Each row is a point on a landscape with many valleys, with its height.
A ball rolls from a point to whichever of its 6 nearest points has the largest drop for the distance, and stops where none of them is lower. Distance is the straight distance between rows; heights are no part of it.
<183>: [149 141 112 181 106  61 102 128 121 106 154]  h=153
<391>: [130 165 128  79 116 161 184 147  83 149 158]  h=305
<450>: [ 91 166 147 120 122 127 198 121  95 159 115]  h=452
<250>: [126 145  77  65 137 168 136 191 129 109 164]  h=283
<207>: [102  75 157 127 134 144 131  95 128 130 139]  h=528
<182>: [134 120 122  55 137 178 122 175 153  95 149]  h=280
<586>: [ 92  78 144 124 135 135 157 127 107 133 138]  h=576
<473>: [151 107 113 161 111  66  81 139 104 108 174]  h=150
<50>: [161 178 111 186  99  94 114  94 147 122 103]  h=324
<96>: [127 155  76  64 131 163 150 180  90 131 160]  h=291
<312>: [133 109 170 106 110 169  89 119 112 120 140]  h=226
<425>: [ 84 115 117 148 131 117 183 131 120 149  78]  h=49
<356>: [116 103 138  79 145 144 152 162 106 129 168]  h=281
<436>: [127 128 140 157  82 121  91  80 115 129 120]  h=383
<332>: [ 80 114 136 142 125 114 189 133 116 145 114]  h=504
<224>: [164 151  96 147 192 142 106 103 175 155  83]  h=99
<461>: [120 112 149  74 127 185 100 163 146 102 142]  h=254
<458>: [120 103 142 153 120 134 100  71 119 126 126]  h=586
<304>: [132 107 101  59 132 180 138 186 150 102 165]  h=279
<303>: [120 106 113 165 153 136 136  87 161 147  88]  h=437
<292>: [106 147 144 113 122 118 199 141  89 142 131]  h=525
<187>: [123 127 138 159 111 130 110  69 137 126 112]  h=640
<326>: [130 106 118  71 149 156 149 185 121 126 168]  h=271
<279>: [122  87 160  81 127 169 112 137 132 126 153]  h=247
<78>: [124 100 126 160 121 136 137  76 148 137 123]  h=697
<552>: [153 123 158 100  76 147  56 158 100 118 126]  h=201
<335>: [119  96 178 117 118 158 100  98 119 123 148]  h=262
<402>: [120  87 163 114 134 151 115 109 125 123 139]  h=330
<102>: [141 148 124 177 109 125 106  78 149 132 100]  h=565
<100>: [180 195 111 164 131  99 109 124 165 130  80]  h=372
<542>: [120 103 138  76 148 171 137 158 131 121 162]  h=263
<293>: [ 89  88 119 147 146 119 168 110 137 145 108]  h=542
<575>: [ 81 145 126 139 125 120 194 133 117 156  78]  h=286
<80>: [116 131 136  87 130 135 178 166  79 148 164]  h=313
<372>: [169 195 119 145 161 109 114 126 171 144  70]  h=448
<12>: [173 185 105 168 133  66 133 162 161 114  92]  h=210
<175>: [149 133 109 180 124  55 104 137 138  96 166]  h=169
<98>: [141 133 122 163  90  84  79 124  92 117 154]  h=32
<275>: [153 162 101 166 142 133 110  81 171 126  76]  h=456
<178>: [120 123 123 156 133 140 118  67 159 126  96]  h=21
<262>: [157 159 109 185 124  65 127 150 153 111 119]  h=188
<280>: [177 197 151 126 183  95 104 150 165 156  80]  h=323
<147>: [144 126 146 138  87 116  70 109  97 130 142]  h=193
<117>: [150 108 126 128 104 104  71 152  82 124 145]  h=160
<376>: [102 105  96 162 156 120 155 127 156 154  79]  h=288
<360>: [117  81 144  98 147 141 158 130 114 129 150]  h=76
<589>: [143 118 109 166 129  49  85 139 139  83 193]  h=205
<105>: [118  93 143  66 134 184 114 145 134 113 157]  h=257
<421>: [ 78 192 140 127 132 138 201  96 112 149  85]  h=413

Where does a ball stop that starts at each point below?
<372>: <178>
<552>: <98>
<262>: <98>
<280>: <178>
<12>: <98>
<542>: <98>
